Points on a hilly landscape, in no order, each with its height.
A climber steps from a point to the highest of its 5 nearest points, and stops where none of them is higher. Distance is the straight distance between rows; heights are no part of it.
ler h=29.8: [156 168 182 161 111 148 130 123 102 123 161 132 152  92 113 159 127 160
  87 115 106 125 155 141 123 109 117 167 136 139 141 154 140 141 111 124
 128 109 125 124 140 157 139 102 152 158 153 169  92 144 138 153 101 114
 145 123  88 173 139 124 116  80 157 147 142 110 125  82 115 108 149 113]
Zemu h=32.3: [127 143 140 124 104 150 123 151 150 127 129 137 177 142 135 133 163 108
 129  88 115 119 118 138  93 113 128 122 106 136 172 117 117  92 140 128
  90  96 118 167 177  96 158 130 154 112 113 151 129 122 149 128 117 120
 142 101 141  93 106 153 145 134 132 134 133 161 130  95 162 152 122 131]
remeg h=33.4: [130 132 141 130 143 142 122 123 149 113 137 132 146 163 151 165 169 106
 120  87 140 105 130 117 107 100 135 141 127 124 151 115 115  97 157 108
 115 106 116 152 180  74 144 143 144  93 124 162 129 116 144 117 105 114
 140 109 148  98 111 148 145 140 145 115 157 161 114  88 157 167 118 143]
povup h=58.0: [138 117 118 124 193 111 119  91  91  91 141 148  68 136 151 171 113 144
 122 168 173 122 139  94 157 130  89 138 191 114  71 143 138 159 131 103
 167 163 159 103  81 129  88 138  85 107 123 146 139 129  95  86 144  98
  89 134 140 166 153 137 106 132 146 115 142 100 111 143  84  85 146 118]
tuli h=45.8: [113 109  90 103 130 121 106 155 147  84 107 144 100 127 151  70 108 119
 173 171 168 128 128 125 155 143  77  51 143 119 121  82 126 122 164 108
 148 150 154 161  98 144  99 195  99 121  64 118 141  83 110  83 162 111
  62 132 179 135 136 172  97 156 165 118 137 170 158 149 112  56 111  84]
mure h=48.8: [114 111  92 140 133 120 130 130 139 137 114 143 114 152 131 130 128 116
 139 137 124 128 116 119 135 133 129 116 122 116 109 109 134 137 133 130
 123 140 134 123 123 116 133 141 118 121 109 110 150 139 119 128 141 148
 127 133 154 109 136 124 141 146 105 114 114 108 129 160 122 120 139 144]
Fem h=40.9: [149 170 170 133 115 122 111 148  86 145 147 128 161  46  67 115  92 168
  97 133 114 140 156 155 137 105 103 147 120 140 118 174 190 161  99 135
 137 130 138 138  90 179 123 125 126 167 167 185  66 127 104 151  99 122
 139 139  76 190 138 161  91 110 154 151 130 105 147 102 106  58 101  77]
Popiv h=36.1: [141 159 167 151 108 129 144 122 100 155 156 132 158  79  83 141 117 157
 115 124  71 143 134 157 108 133 139 154 126 136 133 162 160 147  86 138
 149 120 125  95 131 167 140  75 146 177 169 139 101 156 118 164 113 134
 154 133  56 143 151 105 131  76 128 148 106 102 134 110 132 116 151 124]
vinin h=30.2: [124 117 127 132 119  99 167 107 106 186 115 116 140  87  59  95  97 142
 145 146  71 146  99 149 118 162 168 136 120 126 103 158 169 169  79 166
 155 145 147  71  91 150 108  87 118 195 180  65 141 167 118 142 154 148
 148 180  61 136 156  95 128  89 100 131  58  86 147 169 132 123 146 141]
fegi h=4.6: [104 151 149 136 106 131 146 103 163 149 152 114 181 146 118 148 146 106
 144  89 100 146 126 125  65 137 189 147  87 129 183 172  54  74 115 161
 112 104  95 100 181 106 176  38 153 141 163 101 115 154 147 186 107 124
 164 144  96  82 109  80 159 107  59 132 115 120 124 114 156 225 147 169]
nok h=11.3: [128 150 156 165  93 148 142 117 143 145 164 129 174 131 112 154 142 129
 118  94  84 148 130 137  81 133 162 147 102 138 175 176  83 100 113 145
 122 106 104 102 169 133 158  48 173 151 157 130 106 157 138 169 117 127
 157 132  86 102 132  82 157  77  96 147 119 119 138  94 147 173 167 156]
nakol h=35.4: [128 101  85 106  23 128 148 188 148 163  84  95 178  83  97  62  88 137
 176 114  89 156  63 179 141 174 168  70  65 155 106 111 121 122 117 155
  79 120 134 140 101 164 166 135 156 173 118  68 121 130 140 141 154 163
 123 130 121  97 128 106 148 148 131 133  61 115 143 171 162 108 130 113]
kupub h=7.8: [130 104 144 143 233 117 142  76  92 107 138 122  46 165 150 168 136 124
  90 145 158 126 131 102 134 148 151 183 187 125 107 174 119 179 100 130
 175 152 113  56 107 143  81  85  98 103 176 101 160 153  96 102 141 136
 140 160 115 137 146  63 130  96  87 126 156  93 106 153  97 187 165 164]
fuvup h=44.7: [ 61  81  51 112 121 101 134 112 154 140  72  95  86 163 147  95 118 102
 169 134 117 125 118 112 127 151 175 114  94 110 120  96 104 115 117 156
 119 140 124 127 108 105 137 135  94 127 136  48 166 159 131 171 136 170
 117 159 175 104 116 114 139 170  66 101  62 117 102 201 134 183 118 154]
rur h=19.4: [124 136 143 144 120 126 156 104 133 160 154 125 143 130 113 145 142 121
 122 125  89 136 124 135 103 145 169 153 120 119 143 164 114 134 105 148
 135 116 104  83 143 133 141  57 143 151 164 101 128 160 134 158 127 145
 157 146  91 119 130  77 149  91  88 136 118 103 141 132 132 168 166 166]
fevep h=32.4: [117 122 113 103 106 143 118 166 163 125  93 127 142 148 133  87 150 101
 155 123 129 121 110 134 132 124 131  85 102 132 152  71 135  87 152 131
  88 118 121 168 150 103 144 175 129 107  81 133 144 104 138 122 142 140
 121  90 159  88 104 149 139 163 120 121 122 170 142 133 151 143 100 126]
zimul h=41.5: [122 105  93  94  81 134 111 188 165 106  90 131 131 128 133  19 108 128
 174 148 139 143  95 156 163 158 110  44  94 140 134  66 133 118 161 121
 102 133 161 172 103 156 131 204 115 142  54 101 128  83 130 103 165 146
  87 119 158 120 125 146 110 159 150 140 117 160 157 161 142  74 100  92]
dozu h=35.9: [103 119 101 113 139 123 131 119 168 147 113 112 131 172 135 138 160  94
 158 101 128 114 116 119  93 106 159 142 107 121 141 103 113  92 131 141
 112 110 113 136 162  89 152 117 127 105 136 117 162 135 140 159 121 140
 147 124 155  83  87 129 150 165  97 114 116 145  85 142 154 199 118 166]
ril h=47.0: [ 90 110  82 119 161 112 136 104 156 144 101 110 100 182 148 144 153 104
 148 116 132 116 122 105 114 121 154 144 123 105 117 113 108 103 130 141
 135 124 119 118 136  96 138 114 107 107 143  95 168 143 120 151 131 147
 138 132 162  89 106 118 148 163  80 106 115 128  92 164 135 188 121 164]
raso h=39.7: [114 115  90 125  52 121 150 159 143 162  95 105 167 107 105 100 112 116
 162 121  85 145  92 154 127 164 178 103  71 140 121 127 117 125 118 159
  89 117 114 116 124 134 168 104 154 162 130  71 140 142 144 162 143 154
 134 142 119  93 122 102 154 138  86 125  61 110 149 165 152 139 144 140]
zez h=47.8: [142 147 135 136  87 131 139 150 117 154 126 143 162  91  92 125 118 148
 123 128  92 136 111 149 130 139 116 125 110 134 111 137 154 153 111 135
 121 115 138 129 116 156 141 104 150 157 131 128 117 139 130 148 135 133
 141 132  94 129 146 130 127 110 132 144 106 107 138 134 134  87 143 127]
tarom h=36.0: [113 102  94  98 115 134 110 166 161 111  90 132 120 150 141  61 136 113
 169 141 143 135 114 139 147 138 122  65 105 124 146  66 132  97 159 127
 105 135 139 169 127 105 130 198 114 115  65 116 148  93 133 112 148 134
  94 103 174  95 116 149 126 172 131 119 119 172 150 148 141 110  92 117]
fesa h=38.5: [129 130 119 102  95 144 111 174 157 116 107 132 148 133 140  77 147 110
 149 129 133 120 115 143 144 128 111  81 103 134 153  76 138 100 149 123
  98 117 134 188 145 115 136 179 143 109  70 140 136  89 141 111 139 128
 118  93 156 101 112 155 127 154 144 134 132 175 154 121 151 115  96 109]
Rimo h=27.1: [100 127 118 131 166 118 143  91 161 153 135 114 118 181 140 159 162 101
 124 105 139 119 125 104  94 121 163 176 123 114 145 145  90 113 128 141
 139 116 106 106 154  99 141  71 127 115 170  98 147 150 125 156 117 144
 154 152 127  97 111  95 146 137  62 126 133 115 103 144 139 219 140 176]
Zef h=48.4: [127 123 108 104 139 143 106 144 143 101 124 134 106 135 158  99 145 106
 142 142 166 114 141 118 146 123  93  78 141 115 142  81 136  98 162 103
 123 139 138 165 131 101 111 194 119  87  71 157 140  79 136  80 137 107
  97  98 170 112 121 174 122 165 160 104 162 182 150 115 128  99  95 105]
pazok h=33.8: [153 167 167 168  64 160 129 147 108 111 165 135 196  93 117 153 124 147
  86  97  89 149 143 149 110 110 125 136 112 156 173 157  98 112 120 138
 101  85 104 148 165 155 152 100 175 145 140 165  87 130 163 148  94 116
 149 111  98 146 133 134 135  82 163 149 145 144 130  65 134 110 140 111]
Nur h=37.0: [138 134 140 134 126 145 108 135 134 116 140 145 129 142 153 150 149 119
 100 118 139 108 142 117 131 102 110 128 137 122 137 111 128 118 147 110
 111 125 126 149 146 101 122 147 145 106 105 164 125 122 146 109 115 114
 125 114 146 120 129 148 133 136 159 122 160 150 131  94 132 123 129 129]
nup h=15.8: [159 115 164 137 185 135 114  86  89  86 152 124  83 152 181 212 129 147
  82 129 204 107 181  89 146 101 114 192 205 137 110 143 104 126 162  79
 151 139 117 112 135  91  95 154 143  70 131 184 114 105 136  84  99  94
 107 118 141 168 140 135 132 125 181 113 183 127 109  85  77 141 143 124]
tamun h=22.0: [156 145 192 148 153 116 151  96 111 153 157 127 125 110 101 134 120 144
 106 130  89 143 136 147 100 144 162 173 151 125 144 176 152 158  69 151
 187 135 122  51 121 166 110  59 137 179 187 111 113 166 115 149 116 140
 158 142  52 153 141  66 132  48 124 141 128  86 128 109 137 170 156 152]
meti h=60.7: [145 135 133 137 127 118 131 130 109 139 129 156 123 106 100 128 102 152
 126 147 114 127 119 134 150 128  96 121 137 123  97 131 170 169 114 134
 143 141 155 115  97 148 114 125 119 154 133 134 120 147 115 130 145 121
 119 139 112 159 144 137 109 115 136 138 117  93 139 136 111  73 134 128]
biram h=53.1: [ 59  61  40  83 150 113 115 110 143  99  69 108  68 175 160  91 107 109
 190 152 126 138 126 106 141 148 163  85 104 115 121  75 107 102 142 129
 120 149 142 145  95 106 127 198  69 120  99  82 184 141 116 136 138 163
  75 148 197 110 122 139 127 182 101  80  75 146  80 202 122 156 103 151]
Napud h=47.5: [150 153 153 125 154 122 110 135 103 102 156 147 100  80 122 144  89 145
 111 153 185 119 171 120 160 103  56 124 166 116  92 137 160 156 136 116
 159 155 143 130  98 149  98 164 100 124 118 167 104 102 130 111 126  94
  85 127 146 193 142 192  73 149 182 130 172 126 141 120  76  51 109  87]
zupu h=45.7: [155 145 139 111  90 124 107 167  95 153 135 116 184  24  42  70  76 175
 129 132 114 142 146 168 136 117  86 116  96 149 112 182 177 162 111 139
 121 133 152 171  69 195 122 135 122 171 154 161  55  99  93 128 112 130
 138 132  74 178 126 184  84 126 144 170 110 118 160 118 114  36  77  55]
les h=41.4: [ 81  94  71 136 182  94 135  88 126 121 107 114  65 180 152 140 137 111
 145 157 136 129 116  90 142 143 153 135 141 104  96 128 106 144 125 129
 150 152 128  97 102 109 116 123  86 115 137  76 173 149  97 114 150 148
 118 153 162 114 134 103 142 151  74 105 107 101  96 182 117 150 130 152]
bib h=26.9: [132 132 161 144 128 111 158 104 117 165 146 120 137  99  79 122 117 130
 125 137  74 142 121 149  99 160 166 153 122 118 119 168 161 160  78 160
 164 132 123  64 119 150 119  59 127 173 177  87 130 165 120 150 143 138
 159 153  59 133 144  73 139  78 102 133  94  94 146 135 137 151 163 152]
Kifu h=43.3: [155 167 174 141  92 138 119 149  97 142 151 140 164  67  92 140 106 158
  95 124 110 131 147 145 130 114 104 152 123 144 124 156 158 145 111 128
 126 115 123 141 124 168 132 117 141 158 145 174  83 137 142 154 104 115
 145 118  89 168 139 142 108 100 160 158 141 118 130  98 119  76 123 109]
mog h=39.5: [148 155 164 135 137 114 129 118  90 157 143 142 133  83  79 124 106 172
 109 138  93 136 147 147 137 126 117 164 134 127 106 158 190 167  87 138
 164 137 149 104 109 163 109 102 122 170 171 156  93 147 102 152 121 128
 145 150  64 173 151 119 107  89 134 146 107  93 132 118 120 100 130 111]
kan h=17.8: [123 142 141 143 122 139 141 110 153 143 143 126 150 161 128 158 164 120
 117  90 111 127 118 125  86 115 157 161 120 125 160 145 101 112 132 135
 115 114 109 120 171 104 157  75 153 125 149 124 129 153 134 162 112 129
 149 136 121 102 115 103 153 114  97 135 134 124 124 118 149 186 147 155]
Nus h=53.4: [135 139 126 115 147 118 108 137 106 110 139 153 110  82 105 117  81 151
 125 159 165 125 152 130 153 116  49 109 144 122  83 143 170 164 130 120
 162 160 164 134  79 158  92 157  90 144 125 152 100 114 109 111 138 101
  85 150 135 190 141 184  68 149 162 138 133 114 142 132  87  45 102  75]
Namo h=60.9: [ 72  81  61  92 177 110 132 110 140 116  83 105  77 181 158 128 149 106
 176 140 144 119 127  97 121 122 143 120 123 119 117  83 105  85 147 135
 138 132 120 140 128  90 122 166  87  94 114 118 188 126 116 139 130 138
 122 123 181  95  99 145 150 191 102  82 112 168  72 170 126 181  90 164]
fof h=57.1: [133 128 143 116 146 140 112 124 127  97 148 136  96 127 169 153 133 110
 114 146 184 105 165 107 148 104  86 108 167 114 123 112 122 112 157  89
 133 140 126 145 132  92 105 174 132  79  94 172 121  86 141  70 119  94
 110 100 157 141 132 172 116 158 180 103 186 166 142  90 110 100 114 101]
pur h=38.9: [147 148 137 120  66 141 123 178 129 137 124 140 171  87 109  86 108 132
 127 136 115 129 118 153 141 134  89  88 105 147 130 108 141 142 139 130
 105 105 135 173 122 167 140 143 144 136  98 138 107 103 144 119 137 122
 130 101 124 135 130 157 109 127 156 154 134 138 150 117 138  65 111  98]
rol h=19.3: [169 185 210 180 106 142 118 133  83 115 164 121 182  59  90 151  99 176
  78 108 113 149 172 143 128  95 137 173 130 155 166 186 132 124 108 130
 129 112  97 136 146 179 138 120 154 163 165 184  53 134 136 171  73 107
 141 112  74 208 124 138 112  78 171 153 147 114 105  51 103  95 122  85]
soz h=9.7: [134 135 140 153 151 124 143 107 122 137 149 134 110 149 127 159 144 129
 102 126 119 124 125 115 112 126 143 165 141 116 123 146 132 143 109 125
 141 132 124  93 136 121 126  91 131 135 148 115 136 155 120 137 133 139
 146 137 112 130 135  91 139 104 106 134 134  97 128 125 128 148 160 157]
Dekur h=39.1: [130 133 115 122  73 150 131 166 159 145 111 122 177 134 128 120 146 107
 149  99  97 143  99 143  98 131 146 112  77 134 152 113 115  94 128 142
  80 104 112 150 161 115 159 121 159 128 112 123 128 127 139 148 131 133
 149 102 138  83 107 131 151 142 107 136 104 146 137 125 170 154 139 136]
deto h=47.4: [124 115  94 102 156 120 103 131 126  80 130 152  89 115 149 106  96 120
 162 185 184 130 137 110 151 141  71  66 164 111 102 107 129 141 159  99
 158 164 160 141  83 142  85 187  78 116  71 128 144  95 107  77 161  96
  53 133 184 159 136 181  93 147 176 113 139 154 144 146  97  48 120  94]
guka h=47.2: [130 121 108 116  60 134 138 166 141 146  98 133 166 119 119  96 125 122
 151 125  98 138 100 152 130 138 135  97  96 139 123 100 134 127 126 145
  83 113 131 144 121 146 158 132 147 141  97 108 125 129 138 138 146 147
 129 111 139  99 120 128 137 139 126 140 101 126 145 146 152 107 126 126]
gozu h=66.7: [161 179 173 129  73 131 108 183  98 139 158 114 194  32  73 100  91 162
 103 125 120 144 142 156 139 116  87 110  98 155 141 163 140 144 122 139
 111 104 110 185 119 191 139 137 140 153 130 176  63  99 143 137 101 116
 140  99  95 173 124 175  83 112 172 170 155 142 143  91 111  50  99  71]
vapi h=45.9: [122 107 112 111 173 131 119 112 139 108 132 125 100 167 163 151 160 107
 139 131 163 107 132 105 129 111 114 123 147 118 126  98 121 101 153  98
 128 129 124 142 146  77 113 163 126  76 100 167 152 108 125  95 111 108
 120 106 171 102 110 151 139 174 143  99 155 162 106 114 137 141 108 137]
Buz h=32.6: [136 156 139 109  61 156 118 184 154 120 114 119 191 122 136  75 151 115
 137 113 120 132 109 158 129 131 112  76  89 146 175  89 121  90 143 130
  73  95 118 200 163 123 155 158 163 111  81 147 117  86 152 116 136 122
 141  81 128  99 107 159 131 139 141 151 132 181 152  98 164 125  95  98]
mafim h=49.2: [138 132 152 119 132 148 109 126 132  99 149 127 123 129 169 149 157 101
 107 121 178 107 165 114 137 106  97 116 156 117 149  98 126 106 156  92
 128 128 117 169 162  80 120 179 148  75 100 178 117  79 157  77 110  98
 113  98 151 123 118 174 124 159 182 102 186 185 143  77 118 122 101 108]
num h=34.4: [149 146 150 142 116 143 125 130 123 132 149 145 132 119 132 155 136 134
 100 122 122 122 138 134 134 113 109 144 133 124 121 128 141 142 128 115
 119 124 129 133 129 131 129 123 142 133 127 162 116 140 139 126 121 123
 139 114 122 146 141 137 123 110 147 140 149 116 134 110 116 103 142 123]
banat h=8.6: [149 125 170 151 188 113 143  85  97 133 157 126  82 145 124 159 129 144
  87 131 123 127 131 115 126 138 140 182 175 125 107 165 148 179  93 136
 181 152 127  59 115 145  90  87 109 143 175 118 133 160 105 122 125 138
 144 152  84 157 149  69 123  79 113 130 131  79 123 133 108 162 165 155]
ribu h=31.0: [100 114 106 139 103 109 154 121 144 166 111 104 125 138 114 121 124  98
 141 135  97 136 110 131 113 162 181 133 100 109 126 146 121 135 109 158
 117 128 113  97 121 117 148  80 128 146 155  64 146 165 136 165 147 157
 145 156 125  99 122  83 150 129  65 122  89  93 140 171 135 159 148 160]
verir h=46.0: [151 151 157 135 127 129 118 137 107 121 147 154 119  95 120 142 109 144
 103 139 142 118 148 126 145 107  83 130 148 122 105 132 156 154 128 112
 138 134 138 137 109 143 115 142 122 134 125 158 105 127 134 125 128 107
 123 123 127 167 141 157  96 122 158 137 154 117 139 121 102  73 126 104]
poguf h=41.7: [104  95  81 107  94 124 128 156 158 133  77 119 121 149 128  81 124 110
 172 125 114 133 100 137 136 144 152  84  83 123 123  86 132 103 139 140
  95 134 132 142 118 119 147 172 115 130  98  91 149 133 126 142 147 162
 116 119 172  96 113 124 137 167 106 112  86 134 130 175 150 131 117 138]
vurib h=20.8: [126 121 133 150 202  97 146  87  92 128 138 137  65 137 112 143 121 133
 114 149 125 130 115 108 145 150 135 160 162 112  87 153 152 186  93 138
 177 159 140  67  96 135  89 108  90 142 166  97 153 158  95 107 151 133
 132 160 101 154 162  88 126 101 103 131 112  78 117 155 107 141 151 152]
Keveb h=49.4: [ 94  83  62 118 140 116 118 130 141 116  84 133  94 162 137  97 114 121
 172 151 128 137 112 114 147 138 141  87 110 114 100  88 118 122 139 117
 115 151 148 134  92 122 126 178  95 129  91  93 164 138 116 117 154 157
  89 142 179 112 128 135 130 166 111  99  94 123 116 179 129 112 118 133]
Gazu h=40.5: [152 157 139 132  45 146 132 174 119 139 135 138 199  81 110 118 119 144
 123 116  81 147 111 161 120 136 112 100  92 155 141 124 115 127 120 142
  88  97 114 165 144 169 152 111 167 150 118 145 108 118 149 135 123 126
 153 100 103 121 129 132 131 113 147 160 123 131 141 105 155  88 136 108]
vifu h=33.7: [ 91  99  94 156 159  86 147  89 123 147 109 114  90 143 115 124 127 112
 132 153 115 131 106 109 132 159 167 133 129 104  99 139 126 166 109 144
 150 150 132  82 101 127 109 100  88 141 162  43 165 160 117 129 154 163
 131 175 131 121 138  78 130 126  70 117  89  86 125 190 117 151 148 157]
bog h=31.2: [131 138 140 111 116 150 111 152 154 113 123 130 161 147 143 113 165  98
 135 106 140 114 120 137 120 113 116  95 112 128 171  81 138  85 153 120
  99 107 128 181 175  84 134 173 147  96  90 162 136  88 154 106 113 117
 130  91 152  96  97 162 129 153 149 122 153 195 140  94 155 143  99 123]
Dab h=29.5: [159 145 171 153 151 136 118 105  99 105 160 137 108 130 151 182 122 146
  72 122 160 111 169 109 149 101 105 180 173 126 127 143 130 133 141 100
 136 140 128 121 139 118 114 141 144 110 131 173 103 122 148 114 102 102
 122 119 120 174 140 137 126 111 172 135 181 121 119  94  94 118 145 118]
fusa h=31.8: [101 127 104 119 106 126 142 122 167 154 116 100 150 159 131 132 146  94
 157 104 110 127 114 123  87 126 169 141  87 122 149 121 103  95 124 155
 105 110 110 122 150  98 160  93 133 131 141  93 149 147 136 180 123 141
 147 129 138  80  98 107 147 145  76 124  94 131 110 156 151 194 134 159]
sikog h=47.9: [111  99  84 124 180 106 115 103 121 103 113 146  80 156 149 146 123 132
 152 167 148 130 115  99 151 137 120 102 159 108  78 121 122 144 149 105
 142 160 154 116  83 119 111 155  92 112 104 113 158 136 104  91 155 132
  88 140 174 129 146 137 131 147 119 103 121 115 112 157 110  92 136 136]
rog h=3.7: [154 103 156 139 252 132 127  63  75  95 134 114  58 180 190 202 148 153
  67 120 197 127 149  95 138 125 148 224 221 152 139 180  99 153 137 101
 168 144 103  60 151 128  85  94 132  76 181 129 148 135 101  91 111 113
 138 159 128 144 141  78 135  93 110 121 181 107  99 120  96 217 165 148]
zesep h=40.0: [138 157 170 127  97 160 116 152 138 112 143 127 160 115 156 125 153 106
 102 111 152 108 148 131 134 109  97 108 132 127 162 111 122 107 151 111
 107 107 121 184 160 106 133 162 161 100  99 169 100  86 165 102 116 107
 129  96 136 133 115 175 113 132 184 123 182 177 149  80 134 104 102  98]
Guv h=27.5: [134 132 125 123  94 115 152 140  99 177 117 130 164  59  62  90  84 174
 146 125  67 146 107 163 124 149 131 134 105 148  99 155 174 153  82 158
 143 134 156 109  91 175 134  92 139 193 163 111 114 148 114 147 142 138
 151 156  55 136 153 123 130  98 124 142  63 100 150 149 140  86 124 107]
fos h=4.9: [141 132 158 150 165 135 139  93 136 127 158 129 108 176 152 178 157 136
  88 101 140 119 139 121 110 120 154 182 158 123 143 157 103 136 126 120
 141 128 117  95 150 111 123  83 141 114 157 135 120 148 124 137 119 131
 156 145 116 119 139  88 143  94 114 133 159 113 120 105 129 189 165 154]
tizi h=48.3: [146 135 143 130 154 129 116 116 110  96 153 144  89 117 158 168 120 131
 109 147 176 113 164 103 154 112  83 131 178 115 101 122 135 136 145  91
 134 146 137 127 113 121  98 153 115  94 107 165 116 104 135  99 122 100
 101 109 147 162 140 160 114 141 169 120 177 131 132 117  90  84 124 112]
Mebi h=33.9: [126 120 127 125 179 133 122 102 137 121 141 126 110 178 160 188 166 121
 119 101 168 101 144  99 109  96 135 166 156 130 138 128 108 101 159 101
 136 121 115 130 169  76 136 134 137  75 139 165 146 117 127 102 103 114
 135 121 154 102 110 129 147 152 143 111 164 152  96  92 132 182 124 153]
sez h=48.9: [ 67 106  80  96 182 107 135  95 164 132 101  91  86 193 167 157 168  99
 165 114 146 101 125  95 104 110 150 154 134 131 127 111  89  83 131 141
 160 106 104 115 152  82 146 110 111  88 152 102 191 127 138 161 108 129
 150 132 152  93  86 126 147 176  95 102 131 153  53 156 138 234 102 185]
sorir h=36.5: [140 165 146 137  48 166 125 171 132 114 134 131 214 111 133 125 151 122
 127  78  99 143 115 152  99 120 121 102  87 153 182 118  94  93 129 135
  79  83 105 183 191 127 163 129 178 120 114 151 106 106 158 117 114 108
 150  91 113  97 108 146 145 114 142 147 128 169 138  70 179 134 122 108]
dib h=45.5: [150 129 117 107  89 113 115 168 125 138 109 152 159  66  84  72  80 155
 146 151 137 132 117 147 154 132  65  87 115 145 103 129 160 172 129 130
 132 135 170 164  77 177 120 151 109 165 118 126  95 105 121 124 145 119
 113 145 121 161 140 173  83 131 161 155 110 124 153 146 123  51  98  81]
karil h=5.7: [169 155 204 174 152 149 132  93 104 118 162 133 120 132 141 174 119 168
  65 120 130 129 163 134 124 105 148 204 174 136 160 160 119 132 120 117
 155 122 118  92 152 141 118  90 149 144 172 160  94 152 136 148  98 114
 150 135  83 185 139  89 138  52 153 142 160  97 109  80 108 159 162 119]
koruk h=34.6: [103 100  83 141 103 101 151 125 134 166  89 112 131 120 104 104 102 120
 158 143  98 137  89 135 142 166 171 109 100 123  96 126 145 150 117 148
 121 140 142 107  97 129 133 125 115 167 134  50 153 166 130 146 160 160
 121 163 131 112 139 102 130 136  96 112  64  86 143 180 136 115 144 151]
Dad h=43.2: [105  88  76  87 165 125 108 123 142  89 106 132  90 167 153 102 132 104
 169 158 155 123 133 109 143 134 119  79 134 114 126  87 116  97 162 111
 130 148 142 151 120  99 106 198  84  97  64 141 164 104 110  96 148 121
  88 115 192 111 119 151 132 176 136  92 131 167 123 153 125 112 101 119]
dazu h=7.0: [147 137 176 157 151 135 148  96 133 142 175 134 137 136 129 154 142 123
 101 113 109 138 141 124  98 136 166 177 138 132 170 185  96 135 110 138
 151 121 113  67 160 141 128  43 147 150 176 110 111 162 124 158 111 141
 161 139  81 128 137  53 146  57 100 142 145 102 135  97 140 195 176 170]
nizud h=52.9: [136 122 103  91  51 139 121 195 163 119  87 122 160 114 128  12 114 127
 166 137 121 141  92 171 163 160 115  43  83 147 137  72 130 112 157 139
  94 120 152 193 112 162 157 186 133 142  61 102 116  72 134 110 157 144
 104 103 138 117 116 136 114 154 146 154 114 161 161 145 151  82 101  86]
Mek h=20.2: [134 109 121 133 200 126 126  80 100 101 147 125  69 174 175 194 150 136
  98 130 177 110 143  92 142 114 128 175 187 121 102 141 106 135 141  95
 147 146 128 103 129  99 107 122 114  72 139 149 145 127 106  91 116 114
 124 132 146 132 139 114 145 132 131 111 166 115  95 117 106 157 142 142]
Lon h=58.4: [128 113 103 125 113 126 120 143 144 127 112 155 128 131 131 107 114 126
 139 148 132 125 110 125 147 126 103  97 121 125 111  98 140 139 138 122
 112 140 148 137 109 128 129 159 121 129  91 126 137 123 128 117 145 132
 103 121 159 125 136 141 124 143 132 129 123 122 146 144 131  87 120 123]
Zop h=15.4: [123 109 131 135 221 124 133  79 119 122 143 115  72 192 175 188 165 124
  98 104 168 106 137  95 122 116 152 195 173 133 126 156  91 126 132 109
 153 127 102  87 148 107 119  92 125  83 171 124 147 137 108 116 117 125
 145 151 135 110 125  88 144 126  96 121 170 119  94 127 120 206 140 161]

Call two points neighbours if one is among the 5 nearest of the other. Go from one point of each pair to the other, from neighbour to neighbour, staying as high as possible. Name the lowest point that can't be avoided.
povup / fof: tizi
fof / gozu: dib
meti / Namo: Keveb

Two climbers start at each pair of points below. Name the first point that both come to, or write none.
Zemu / sorir: meti
fegi / fos: ril
rur / tamun: Popiv
